Each row is a point on a tangle of strands that fork and nearly touch. The rows are in no order.
Two points are linked if the straight distance between their rows is under 166. Some points are linked to none.
Duf: [-23 -22 -13 -11 -13  56 -26  -2 -16   1 -60 -41   2  72 -34 -45  32  15
 -24  31  -2  39 -11 -35 -12 103  -2  24 -23  13 -27  14  30  49  33  14
  59 -52 -35  28  -5   5   6 -55   0]
fif: [ -3  15  27  10 -13 -31  35  14  -5  37  20  -7  -4 -37  49  58 -22 -41
  23  -6 -13  -1 -33  42  -5 -83  16  -6  24 -42  52   6 -30 -37 -64  33
 -41  41  11 -59  15 -23 -28  41  33]
Som: [ 20  47  21  45   2  49 -87 -63  -9  12  -8 -86  -4   8   4 -55  20   7
  27  67 -38  15 -41  43 -53  19  15 -58   2  49 -48  17  40  59  41  19
  43 -15   8   7 -31 -19  20 -42 -48]
vul: [-53 -16  -2   7  25   9   1  78 -33  29 -15   8   9  18   1  48  18 -62
 -15 -34   7  21 -56  48  37 -35  69  31   1 -36  -1 -10  -3 -23 -57  26
   9 -17  -2 -12  37   4 -80 -13  36]
buka: [  6 -19  34  47 -30  -3 -47   0  31 -16 -16   6   2 -22  20   0   0  47
  63 -30  13 -31  27  16 -12  14  21  20  33  16 -34  19  -2 -37  13 -37
  27  28  90  15 -53   5  39  28 -27]
pufot: [  0  11  69  31  -4 -11  35  24 -39 -23 -20   0 -23 -30  24  16 -24  -1
  28 -15  11 -16 -70  33 -32 -53  -9 -29  35  11  24 -19 -21 -67 -18  22
  -5 -15   0  30 -47 -14  35  -7  -5]
Sadud: [  3  27  55 -14  28 -83  54 -11 -26 -65   1  25 -36 -33 -12  13 -26 -25
 -16 -33  31   3   0 -60  -1 -33 -18 -31  -7  24  32  15  -6 -11 -31  -6
 -72  15 -27 -19  19  20  12  10 -11]
Kom: [ -8 -14 -16   0   2  35  -3 -14 -20  31 -59 -80   4  60   6 -27  15  -5
 -34  68 -44  40 -43 -16 -47  77  11  23 -13   6 -23  -3  28  48   7  28
  36 -66 -60  14  21 -36  22 -36 -24]
nalib: [ 17  25  21  24 -34 -26 -16  -9 -25 -10 -10 -28 -25 -61  50  53  -9   7
  47 -60 -23 -16   5  52 -42 -35  12 -31  31  -7 -33 -13   6 -10  16  28
 -15  44  -4 -11   4 -34  -1  60 -19]
bazil: [ 42  31  33 -14  32  51 -54 -57  19  15 -38 -67 -12  31 -32 -53 -21  39
 -16  71 -32  25   9 -14 -56  60  20   9 -21  33  -3  41  24  37  23  17
   1  -9 -42  28 -35   1  37 -44 -67]
Fip: [ 39  -1  14 -47  54  57 -43 -38  28  15   4 -42 -12  22 -44 -55   9  37
 -40  78 -18  17  44 -35  -9  89 -12  32 -30  15  10  70  14  32  34  -8
 -16  -7 -26  26 -27   5  45 -32 -27]
Zufi: [ 14   3  -3 -26   8 -11   0 -30  55 -15  25  33 -16  18 -27 -14 -17  75
 -23  11   1  17  41 -49 -10  48 -40   8  34 -32 -11   9  18  22  67 -33
 -55  47 -47  -1 -42  23  36   6   3]
dod: [ 31  75  20   3  40 -41 -24 -53 -19  55   3 -45  -6  37  40  34 -42  11
  10  60 -35  -2 -45  24  -6 -52  53   1 -20   8  -5   8 -15  37 -35  53
 -27   1 -36 -22  22 -28  19  14 -14]
vumum: [ 31  16  -2   7   9  22 -12  27 -27  63   4 -48  47  29  32   0 -45 -17
  -3  -5 -28  11 -57  85  -5 -47  47   9  13  -2  20 -38 -36 -33 -11  19
  12 -13   8 -20  22 -25  20   0 -21]
litak: [  3  10 -62  86 -89  -9   6 -40  16  14 -24  -1  28  54  34  15 -61  31
  18  -8 -28  -8   1  13 -38 -19  30  15  38 -16 -23 -12  -1  10  28 -24
  18  17  54 -32  10 -32  30  61 -57]
Tuvu: [-14  15 -16  39 -49 -11 -44 -12  17  56  -6 -23  39 -10  54  42   2 -27
  53  23 -21 -14   5  59 -17 -58  37  14   6 -16   0 -15 -20   4 -66  -5
  31   4  77 -49  36 -28  -6  64   4]
mugo: [-17 -38 -26   7 -29  42 -12  17  20  14  34  69  27 -13 -12  -9  38  25
  -3 -28  21 -28  46  25  64  -3  -8  14  -7 -27  -8 -18  -6  -4  25 -33
  60   6  54  19 -33  37 -46  -3  64]
Rulev: [  3  -6  50 -10  18 -17  -5 -14  38   2  34  50  -1   0  15 -16  17  52
  41  58  21   0  34 -25 -17  37 -37  21  -3  12  39  53  -6 -27  14 -50
  -7  22  25  18 -52  22  50   2  12]
tof: [  6  60  38  16   2 -53  -5 -46 -15  34   7 -23 -25   5  55  39 -37  25
  38  49 -23  -1 -36  24 -28 -41  22 -15   9 -26  27  24  -9  26 -22  31
 -36  24 -17 -49   4 -16  25  37  16]
sorok: [  8 -10 -37  29  -5  52 -93  -3  16  35 -17 -26  71  59 -45 -45  -3   2
  -1  10 -10 -23  46  19  -5  45   6  42 -22  54 -10  13 -16  18  17 -23
  42 -33  78  34  29  38  20   1 -64]
bez: [ -1 -48 -17  19 -44   5 -22   2  40 -36  -9  22  -7 -18 -11   4  -2  38
  27 -25  28 -20  25 -24   2  39  -7  16  25 -11 -43  -5   4 -21  33 -31
  22  32  64  25 -37  -9  25  22 -21]
nunes: [  6   1  49   5   7 -96  54 -18  13 -86  52  70 -35 -35 -13 -12   2   3
  13  -7  26 -24  58 -96  21 -15 -40  13  21  13  39  13  -8 -44   6 -59
 -61  63  11 -51 -16  32  38  22  38]
Lif: [ 20  19  38  24 -42 -36  58  19  -4 -13 -14  26 -14 -12  39  37 -28  17
  60 -41  19  -1 -31   7 -33 -35 -17  -7  43   6  -2  -7 -37 -66 -10  18
 -25  18  35  14 -52  -4  48  26 -28]
Ranes: [-52  -7  36 -13  -2 -84  49  -2   1 -78  40  92 -22 -12 -26  -4  11 -15
 -22  -5  41   0  53 -86  29 -16 -52   7   1   2  44   6  22 -18 -20 -66
 -41  42 -40 -49  -1  25   0 -10  58]
Guse: [-46 -23  31  27 -23   8 -26  -2 -11 -16 -22 -14 -23  -6  31  -9  35  34
  34  18   6  11 -13  12 -57  34  -1 -28  10   5 -20  15  25   5   1  -3
  27  -2  -4   0 -34 -31  21  -6  -5]
Rafo: [-88 -53   5  28 -44  36   4  33 -48  21 -23 -23   8   4  11  -6  60 -22
   8  -4 -22  29 -40  26 -61  74 -11 -30 -13  10 -36 -13  50   9 -22  51
  46 -49 -37  38  13 -41 -27 -27  13]
dupu: [ 10   9   3  -6  24  29 -14  53 -22  49 -21 -15  58  55  -3   0 -16 -29
  -6 -25  14  18 -50  58  36 -32  39  31  -8   6   7 -24 -34 -24 -28  -3
  39 -48  23   7  15  22 -11 -25 -14]
givos: [ 63  34  56 -33  33 -77  59 -33  17 -81   9  23 -32  -6 -25  11 -55  -5
 -12 -32  27   2   8 -85  10 -17 -12 -12   0  20  18  44 -25 -18 -12  -9
 -80  28  -4 -17   3  35  37  17 -39]
Paf: [  3  18 -65  33   1  21 -40 -23 -30  58  -5 -73  11  53  28 -21 -13   0
 -27  41 -68  12 -49  43 -12   1  67   9   2  -9 -29 -31  20  47  26  30
  23 -21 -42 -28  42 -60   6  -1 -19]
sug: [ 53  39   0 -25  51 -26  15 -20  40  46  55   0  21 -33  31  19  -8  -3
  10  16 -20 -11  33  16  26 -50   0 -10  -9 -24  40  12 -24  -4  -2  -5
 -39  28  14 -28  19  14 -15  23  19]
met: [ -5  24 -28  60 -20  28 -84  -7  -9  43 -10 -36  89  65   2 -32  -8  -8
  16  22 -26   0  12  43 -24   6   7   9 -10  76  -2 -18 -13  42   5  -4
  45 -54  49  20  19  13  13   7 -68]
ras: [-59 -10 -23  18 -52 -28  15 -10  10  17 -29  19 -16 -16  40  53  13   6
  11 -13 -16  18   5  10 -56  -8   8 -31  21 -40 -29 -24  41  26 -27  17
 -19  26 -42 -26  28 -25 -47  37   6]
zedu: [-42 -14 -21 -14 -14  -6  38  17  11   7   5  62  17  -6 -12   6  10   0
   1 -17  35  12   5 -14  21  16 -48 -15 -14 -13   5 -13  16   9  -2   6
  10 -33 -25  54 -16   6 -34 -28  28]
mupat: [-19 -59   6   4 -48 -16  77  28  16 -38  59  74  -8 -72  11   5  11 -13
   7 -16   2 -35  42 -26   7 -55 -47  14  28 -33  47 -29 -14 -73 -27 -14
 -21  70  -3 -53 -16  -4 -52  -3  57]
sema: [ 57  26   7  59 -15  27 -12 -49  -8 -20 -70 -64 -15  18  11  -1 -54  20
  12  19 -23 -25 -53  12 -52   7  34  -2  19  22 -38  -8   7  11  48   6
  24  -9  17  26 -11 -27  55  14 -84]
subi: [-38  -1  -8 -40   8 -11  58  55  -2   6  -5  69  24  22 -28  42   6 -51
 -13 -44  48  26  -6 -16  52   0 -31   2 -23   0  12   3  11  -2 -34  12
   7 -39 -35  48  17  29 -60 -44  34]
Fepud: [ 49  11  44 -21 -11 -49  74  22  30 -40  24  54  14 -17   0  29 -24  -5
  34 -59  42  12  -9 -36  26 -32 -38  -6  34  25   7  13 -44 -66  -7  -7
 -32  33  38  15 -57  23  40   4 -30]
Luto: [ 86  67  31 -24  61  -9  45 -41  -6 -33   1 -35 -22 -13 -30  -9 -65   7
 -25  -7  -6   8 -25 -33   5 -21   3 -21 -13  10  15  14 -23  14  26  31
 -59  -6 -37  22 -13  13  22  -1 -50]
Ludi: [ 20  64  -5  25   8 -29 -33 -44 -48  68  15 -53  -8  30  49  51 -30 -12
  10  52 -58   1 -68  56 -32 -51  64 -12   1  14 -37 -19  11  40  -5  79
 -18  20 -57 -23  43 -37  14   5  -4]
Fezoz: [-21 -34 -87  33 -48  70 -21 -14  10  24  12 -26  17  10  -1 -48  12  15
 -31  21 -30   0  -5  31  -4  13   5   0   3 -42  -6 -23  11  20  41 -19
  63 -31  30 -18  -6 -50   5   5  26]
kugid: [-31  22  64  13 -20 -46  15   2 -25  18  13  -2 -37 -28  58  40 -17  -4
  33  24  -6  -3 -31  32 -29 -52  -2  -1  22 -28  70  20 -29 -41 -66  16
 -41  35   2 -56 -12  -7  20  46  48]
Baz: [-46 -27 -33  -2 -34 -11  16 -11  15  -9 -29   8 -19  11  11  12  19  32
 -31 -11 -12  28   5 -26 -36  39  -9 -28  29 -40 -36 -28  46  46  24  -1
 -10  20 -69 -12  11  -9 -23   9  15]
velur: [-20   5 -30  21  -1  41 -19  19  -5  31   5  33  47  28 -25 -17  20  10
   4  -4  37 -15  -1  41  57  -5 -11  22 -21 -16   4 -12 -11  15  13 -13
  61 -60  48  31 -21  27 -30 -27  36]
Kete: [ -8 -74 -13  -6 -57  26  51  38  27   6  41  58  24 -57  17  11  16 -22
   6 -21  -4 -28  26  12  10 -54 -21  13  14 -49  38 -30 -19 -70 -38  -8
  22  28  31 -13 -12 -18 -61  -4  45]
tar: [-70 -60  52  38 -45  11  34  52 -52 -32 -49  20 -19  11   4  32   9   1
   0  -7  26 -16 -74  18 -19  -2   5   4  17   2 -21 -30   2 -57 -51  17
  48 -36 -15  39 -22 -18   6 -17  19]
Boto: [-17  31  26 -56  46 -36  16  42 -20  35 -12  37  21  21  -4  40   0 -32
 -17 -43  26  52  -3   0  29 -15   9   1 -26  15  20  17   7   3 -42   7
 -24 -21 -44  32  27  37 -32 -20   6]
redu: [ -1  13 -35  50 -94 -16  19  -9  18  36 -33   2  42  31  53  54 -42 -14
  29 -28 -14  -3 -18  36 -17 -59  40  11  29 -16 -13 -20 -26  -5 -54 -18
  22  30  67 -53  31 -19  -9  66 -39]
fol: [ 48   8 -23 -28   6   3   1  13  51  16 -11  20  60  50 -26  27 -35   3
 -13 -64  37  18  10   1  64   7  24  28   0   6 -35   5 -31  17  -7 -28
  13  17  47  -2  16  46 -19   1 -53]
zuv: [-30   5 -31  23  18  41 -33  49 -45  49 -24 -10  42  47 -19 -11  25 -36
   0 -15   3   7 -46  58  24  -8  31  22 -19   5  -9 -28  -4  -2 -11  20
  53 -78  14  35  22  10 -34 -31  15]
teg: [-64 -19   7 -21  34 -12   1  63 -17  -2  18  34 -10 -12  -7  30  26 -45
 -33 -48  11  26   3  12  39 -34  37  14   4 -36  15  -2  20 -11 -46   9
 -31  17 -45 -29  36  22 -96 -12  57]
savo: [-15  41  20  14  25  28 -85  -2 -17  48 -34 -23  52  70 -10 -25  28  -9
  46  43  -3  22   3  35 -31  32   6   4 -47  67 -12  25   9  38 -18  10
  50 -64  15  29  17  32  -1 -38 -45]
gufa: [ 15  21 -42   4  37  36 -63 -19  -7  23  20 -59  -4 -39  -7 -29  36 -13
  11  38 -15 -19  -7  40   0   2  -1 -31 -15  12 -26  -6   9  35  25  17
  17 -32  30  18  -1 -19   2  -1  -3]
Dodis: [ 38 -10 -63 -15 -21  12  82 -13  15 -17  13  -8 -28 -13  -1   2 -46  12
 -30 -24 -18   5 -19 -26 -13 -10 -24 -23  23 -60   5 -27 -10  10  41  28
 -46  34 -47 -41  18 -23 -24   6   0]
Fug: [ 30  59  37 -58  97 -13 -47 -16  -4  26   3 -24  -3  14 -17 -18   9 -19
  -1  63  -8  12  13  -5   9 -11  22   8 -62  34  34  56   1  20 -22   2
 -20 -48 -19  31   9  12  17 -29 -10]
pesu: [-87 -31  39   8  18 -32  14  47 -34 -20  20  31 -28 -48   1  32  19 -58
 -22 -10  22   7  22 -11  -1 -33  10  17   8 -11  46  12  17 -25 -85  15
 -49  27 -49 -49  34  -9 -75  14  57]
dag: [ 21 -20 -79 -44   9  39  32 -14  16  12  17 -34 -33 -17  -8 -35 -11  -2
 -51  19 -20   6  10 -27  15  25 -26  -5   0 -47  16 -25   1  28  44  20
 -37   7 -42 -20  15 -28  -8  -3  19]
Vopam: [ 15  34  35  18   4  38 -32 -48 -17  -1 -47 -78 -21  -3   3 -50  19   6
   3  51 -38  27 -42   3 -72  39   0 -52  -1  38 -31  14  37  47  39  33
  31 -21 -39  34 -32 -13  27 -47 -52]
vezo: [ 67  40  33  41 -14   4   0 -16 -15  -6 -59 -49  -1   9  24  20 -68   7
  33 -24 -17 -15 -59  46 -39 -35  34 -16  27  29 -24 -17 -23 -29  15  11
  16   3  29  18  -7  -9  50  17 -72]
gomis: [-30 -42 -39  61 -64  36  11 -10  -5 -24 -13 -14 -12   3  17 -18   4  27
 -14  19  -6 -20 -46  20 -22  -1  -8  -7  36 -49 -13 -28   8 -16  31  -8
  60 -40  20  -1 -32 -74  29  -6  20]
Veri: [-39 -47  22 -42 -33  -6  26  54 -15 -66  13  99   2  13 -54  29  33  -6
   6 -35  60 -25  19 -45  89  13 -48  17 -17  13   3 -17  -3 -38 -13   8
  50   7 -12  31 -21  22 -34 -40  66]
mapad: [ 45 -14  58 -50   7 -30  55  42  15 -49  51  50  27 -52 -13  18   4 -29
   8 -64  45   3  18 -24  50 -30 -44  -6  10  32  35   1 -45 -73 -19 -23
 -15  42  26   4 -31  30  17  -8   4]
Paba: [ 18  16 -76 -38  27  21 -45  41  -1  57 -36  -8  48  71 -41 -12  20 -32
 -21 -66 -21   6  43  19  64  24  48  40 -30  15 -48  -8 -17  25  -6   3
   8 -19  16  11  58  43 -37  -7 -40]
Zed: [-24  10  10 -26  55   5 -19  -1 -27 -46  16  -9 -49 -53 -32 -56  39 -12
 -43  -3  24  -6  27 -29  30  11 -34 -40 -12  23  20   9  25  32  21  -8
 -20 -22 -32   8 -23  31  -9 -30  41]
Podil: [-68 -67  41  13 -49  12  18  50 -51 -58 -16  36 -30  -6  -3  -9  30  31
   5 -15  13 -14 -30 -13 -15  37 -28 -18  17  13 -19 -26  20 -53  -1  24
  43 -12 -37  48 -63 -26  17 -53  28]
basi: [ -3  11  48  -3  13 -37 -24 -36  39 -26   9   8 -34   4   9 -22  10  77
  17  30   3  17  32 -45 -39  42 -14  -5  27 -11   0  53  22  14  48 -31
 -42  49 -20 -16 -51  13  52  -2  -3]
rezu: [  0  47  70 -14  31 -31  -9  -1 -40  17 -36  -7 -16 -24  21  14 -11  -5
  10 -20 -16  32 -35  11 -49 -21  24 -52  -9  47   2   0  25   0  -9  32
 -18  -1 -50  49 -15  24   2 -11 -36]
patuv: [-83 -59  33  -4 -18  20   0  46 -57 -30   0   3 -24 -33  -1 -21  50  -4
 -14 -23  11  16  -9   3 -33  57 -28 -31   0  12  -8 -13  38 -18 -10  33
  18 -17 -64  36 -20 -22 -29 -46  35]
miked: [ -8 -13  55 -33  66 -36 -26   1   6 -58   4   4 -38 -45  -2  -6  43 -10
   0  28  36 -32  53 -36  34   3   7  14 -30  20  30  51  -1   0 -29 -49
  -7   4  22 -24  27  37  -3   8  44]
zit: [ 11  -5 -15 -19  31  48 -41  -8   8  -9   6 -29 -31 -39 -23 -56  25  15
 -14  14  15 -14  20   0  14  38 -25 -24 -15  13 -12  11  10  22  40  -5
  12 -19  20  33 -34  17  14 -13   1]
Bivus: [ 32   3  46  40   3 -33   5 -12  48  -6  26  32 -14 -25  29  -1 -10  46
  72   9   5 -30  27 -15 -11   6 -20  17  42  10   8  33 -22 -55  36 -35
 -29  38  81  12 -75  17  63  27   0]
zoni: [-51 -35  38   5 -27   1  40  68 -27  -8 -26  24   6  14  11  61  -6 -29
  -1 -41  43  13 -64  33  19 -31  35  22  15 -19  -5 -17 -20 -48 -79   9
  29  -5  14  -7   7   4 -36   0  24]
rema: [-62 -27  25 -19  22 -53  44  24 -28 -47  35  53 -20 -27 -17   2  -4 -59
 -48 -13  35   8  32 -57  20 -27 -19  15  -8  -5  69   5  17 -26 -58 -30
 -55  32 -61 -62  44  10 -37 -18  56]
vuni: [ 66  45 -31 -60  89 -13  -1 -35  30  62  66 -11   9 -18   1 -13   8  -2
 -21  40 -48 -11  58   6  29 -15  -4  -5 -37  -7  32  24 -22  20  13  14
 -69  24 -31  -5  31   4  -5  15   7]
fafo: [ 42   4  14 -40  23  -2   5  27  59  11   1  22  55  12  -9  44   9 -23
   7 -48  53  -1  30   6  85 -16  10  34 -13  -4  -7  32 -38  -9 -33 -41
  23  16  75  -6  19  54 -24   2  -2]
kudi: [-33 -75   6  14 -44   8  18  23  17 -49  -7   7 -22 -32   9  19  23   2
  26  33  24 -45 -13   0 -14 -18 -19  18  15 -43  10 -19 -24 -58 -52 -12
  43 -13  43 -22  -2 -45  13  17  40]
feg: [ 55  21 -12 -42  74  23 -16 -59  26  23  48 -45 -19 -19  -6 -47  21  34
 -42  83 -39  -7  49 -20   3  39 -17   6 -27  -6  29  47  -4  35  42   1
 -54  11 -37 -15   2  -5  32   2  10]
kat: [  2  21 -55 -12  60  11 -84 -10  -2  29  31 -53 -27 -42  -1 -25  79 -36
  17  40 -35 -21  16  36  31  -4  30 -11 -25  -3 -41   7  17  52   3  14
   4 -15  20 -20  28 -19 -31   4  25]
nodef: [ 11 -41 -98 -17 -36  74  23 -11  32  19  11 -20  -7  12 -27 -45 -19  16
 -57  17 -12  14   3 -20  34  38 -19  15   2 -47  -4 -32   2  38  52  -1
  17  -9   2  -7 -12 -26   8   5  21]
sumom: [ -4 -49  26 -18  -3   1  13  21  21 -59   0  28 -16 -11 -23  11   6   9
  20  22  58 -34 -11 -34  33   3 -30  28  -7  -2  14  -5 -30 -44 -20 -25
  38 -14  41  15 -15  -4  21 -14  25]
makit: [ 25   7   2  16 -22  -1  28  21  -4  33  18 -16  23 -12  44  38 -42 -14
  17 -30 -13  -1 -49  72   1 -63  25  -3  28 -38  27 -19 -38 -39 -20  13
  -3  18  24 -45  13 -29  -6  21   9]
sut: [-43  38  65 -31  28 -54  10  23 -44  34 -19  22   1   3  18  36   4 -20
  -6 -16  11  47 -24   1 -25 -14   8 -34 -26  33  28  21  25   4 -45  26
 -42 -15 -68  45   8  23 -10 -12  -1]
Vubi: [-15   4  -2 -38   1 -32  26 -13  37  -4  -2  41 -16  42  -1  17 -30  52
 -26   1   1  40  18 -42 -12  23 -14  -3  20 -47   1  -7  20  29  20 -20
 -46  33 -80 -20   0   7   4   1  12]
Rodoz: [-23 -39  -5  19  -7 -21  56 -11  14 -46  54  51 -22 -88   9 -21  28 -15
 -15  18  -2 -44  67 -42   6 -36 -55   0  17 -28  54 -16   5 -25  -4 -40
 -24  52  -8 -56  -1   7 -49  -1  75]
bup: [-11 -42  35 -37  26 -21   9  24  14 -70  27  43 -23 -32 -20   2  27 -10
  -1  21  55 -36  38 -48  50   0 -33  28 -20  16  42  23 -14 -31 -14 -50
  18  17  23  -6   4  31   0 -10  52]
dovo: [   3   30  -46   12   17   56 -101  -21  -23   36    4  -76   10   17
  -20  -66   52  -24   15   46  -42    9  -16   41  -11   36   14  -29
  -26   41  -58    2   29   63   33   22   40  -49   21   11    3  -15
    2  -29  -27]
disuv: [ 44  19 -19  -4   1 -19  28 -14  36   8 -32   5  22  29  -7  40 -54  22
 -13 -62  13  16 -12 -13   8  17  17  -8  14   9 -60 -12 -11  24  12  -6
 -23  25   1  25   7  25   0  24 -85]
bana: [ 80  48  14  -5   8 -19  62 -28  10 -12 -22  -6  -7  12 -14  29 -72  33
   9 -38  -3  16 -32 -27 -27   2 -13 -11  16  12 -27   4 -22   0  38  26
 -57  21 -19  34 -22  13  31  22 -87]
dek: [ 20 -52 -72 -28 -44  61  22  -4  55 -12  32  40  -3  19 -54 -23 -20  25
 -31  12  26  -2   9 -41  69  43 -32  30   6 -32 -11 -23  -9  12  55 -30
  25  20  28   5 -35   7   2   2  15]
tufe: [-43  22  26  21 -38 -46 -28 -17 -23  14  -4 -12 -31 -41  49  64  23   6
  42 -22 -30  17  11  43 -71 -20  24 -38  23  -4 -45 -12  37  28 -36  32
 -30  46 -44 -41  23 -25 -27  63  -1]
sudot: [-35 -22 -52 -13 -10  47 -45  13 -28   9 -58 -19   0  51 -36 -23  55 -12
  -5 -23   9  16  11 -13   9  84  15  16 -43  11 -57  -2  32  52  21  14
  52 -55   1  33  33  29 -26 -27   6]
gutul: [ 44 -39 -41 -11 -22  14  23  -8  58 -30  20  27  -7 -17 -36   6 -33  24
   1 -21  34 -18   6 -38  34  26 -21  19  16 -20 -23  -8 -18 -12  40 -20
  -3  38  55  14 -23   2  18  13 -28]
Lonut: [-25 -62 -25  52 -75  28  36  11   7 -23 -10  15   0  -5  18  17 -10   5
  22   7   1 -40 -40  24 -32 -30  -9   5  26 -50  -4 -37 -19 -60 -23  -7
  41 -31  41  -9 -12 -73  20   9  21]
Sok: [ 57  60  29 -58  85  -3 -15 -35  -3 -12 -12 -35 -31 -12 -36 -31 -28 -12
 -36  19 -10   9  11 -39   6  -3  14 -19 -42  37  17  27   4  21   6  22
 -45 -28 -37  45  -1  18  15 -22 -36]
gemu: [  25   14   59  -12   31  -78   27  -38   24  -97   22   42  -53   -9
  -38  -16  -27   17  -17    4   27  -12   43 -112   23    1  -22   12
   19   18   18   38    5  -14   21  -53  -76   49   -6  -33  -18   38
   57   12    7]
Muge: [  1 -42 -54  -7 -34  42 -52  32  13  30 -22   6  74  64 -46 -10   4 -15
  -1 -30  12 -15  43   6  23  35  14  60 -35  25  -7  -8 -29  -9   1 -28
  60 -23  79  16  52  32   4   7 -25]
soni: [  2  -6 -48 -19  66  10 -27   2   8   4  44 -27 -40 -75   4 -31  72 -33
 -12  31 -26 -33  44  13  44 -19   7  -5 -16 -21   2   2  11  24  -3 -13
 -16  12  12 -42  31   6 -58  16  56]
ter: [ -1 -59 -33   1 -37  33  19  11  40   4  36  48  15 -45  14 -10  24  19
   2  -9   0 -25  40  15  20  -7 -20   9   8 -40  15 -29 -12 -35  16 -31
  31  28  44  -2 -21  -4 -31  13  46]
Zar: [-53 -48  -7  -9 -45  -8  41  30   2 -43  27  90  -3 -22 -31   2  35  12
   5 -17  34 -26  36 -42  44   9 -67 -16  -1 -13  -2 -26  12 -24  -5   5
  22   1 -14  45 -49   4 -33 -38  48]
vukeb: [ 33  26  31 -37  45 -34  23  13  12   2  48  14  18 -60  13  18   1 -21
  -2 -33  19  -2  30   8  34 -50 -14 -18  -2   6  45  12 -27 -21 -18  -8
 -42  18  16  -1  -1  22 -14  11  12]
Konos: [-41  36  49  -8  33 -76   9 -26 -35 -50   3  18 -36 -31  -8  -7  29 -23
 -18  19  24  18  18 -61 -29 -10 -39 -41 -27  28  42  37  40  28 -25  -5
 -58 -25 -54  -4  13   6   7  -8  12]
sab: [  3   0 -46 -34  23  24 -54   7   7  23 -48  -2   9  62 -47  -1   5   4
 -21 -34  13   6  42 -13  33  63  28  32 -35  13 -57   6  12  48  14  -3
  17 -19   0  28  43  46 -25  -6 -26]
meki: [ -4  30  25 -22  65  22 -66  -2  -1  29 -14 -12  18  41 -27 -28  37  -4
  28  59  18   9   2   8  -2  28  -4  15 -54  26  15  49  11  24 -12  -5
  33 -73   3  34   6  25   5 -41   6]
pifal: [  6   7 -42  87 -63  18 -24 -47  -3  -1 -30 -42  15  40  22 -14 -41  37
  10  21 -29  -9 -22  20 -59  15  17   4  32   2 -31  -4   6  13  49 -14
  34 -10  36  -3  -4 -50  59  32 -58]
moso: [-38   5  43 -13  52 -19  -2  -5 -31 -33  27   7 -19 -34 -14 -47  42 -19
 -23  43  24   6   5 -36 -11  11 -53 -29 -28  26  62  39  26  12 -10  -4
 -17 -47 -42   8  -9   1  11 -50  45]
sesul: [ -4   7 -60  17  -8  49 -38 -17 -39  53 -28 -83  28  91   6 -64   1   4
 -41  38 -88  35 -20  17 -28  70  54  25 -16  26 -41 -19  28  68  30  27
  24 -43 -51 -11  31 -38  14 -21 -38]
lutu: [  4  -9 -84   5 -32  27 -36  41   2  41 -30   0  95  99 -32  -9  -8 -40
 -25 -62 -20   3  41   5  40   4  43  57 -26  31 -20 -19 -34  12  -8 -11
  39 -32  59 -10  74  41 -31   7 -51]
Fal: [ 65  44  15  31 -28 -19 -15 -21 -17  16 -25 -61   0 -16  46  58 -43  -3
  57 -37 -34 -23 -18  56 -42 -43  21 -25  17   7 -25  -7 -22 -17  13  40
  -6  42  23  -3  25 -34  38  53 -49]
rer: [ 12  12  38 -17  19  -4  19  17 -29 -21 -18   2 -24 -30  -7 -11 -19   6
   1 -39  16  15 -34  -7 -18  -7  -7 -40   2  35   8 -20   4 -21  20  15
 -14 -12 -28  55 -38  16  13 -22 -23]
sef: [ 11 -28 -37 -16  32  11  15 -29  32 -15  50   7 -34 -93  12 -26  56 -10
 -27  35 -16 -38  88 -18  20  -1 -26  -9   0 -22  22  -2   8  14  15 -46
 -29  55   9 -46  17  33 -50  33  67]
kaz: [ 54  10 -62  20 -40  18  69 -17   1  15   0 -17   8  26  17  16 -74  19
 -22 -43 -36  15 -41  29 -17  -9  15 -14  23 -42 -20 -37 -11  10  51  22
 -11  26 -29 -24  25 -37  -6  32 -41]
bese: [ 23  11 -79  49 -43  28  30 -23 -25  39  -2 -39  19  31  24  -1 -54 -11
 -28  -1 -54   3 -62  48 -27 -20  36  -5  10 -26 -16 -50  10  25  45  20
  18 -19 -14 -14  38 -58   1  22 -27]

A fork is a point with three links, a tip a point with one. Leave the first point through the second and follow the links. Name the first fork or tip that comes.
sesul / Kom -> fafo
Bivus / Rulev -> Tuvu
rezu / rer -> gufa
Baz / Vubi -> nodef
Ranes / rema -> Rafo

Name the points in between on the shortest way along the links from the first point to the second, in order.
Luto / sudot -> Sok > Fug > meki > savo > met > sorok > Muge > lutu > Paba > sab
Zar / zit -> zedu > subi > Boto > sut > rezu > rer > pufot > Lif > Fepud > mapad > vukeb > sug > vuni > feg > Fip > bazil > Vopam > Som > dovo > gufa
litak / nodef -> pifal > sema > vezo > Fal > nalib > tufe > ras > Baz > Vubi > Zufi > basi > Rulev > Bivus > buka > bez > gutul > dek
Som / kugid -> dovo > gufa > kat > soni > sef > Rodoz > mupat > Kete > ter > mugo > velur > zuv > dupu > vumum > makit > fif
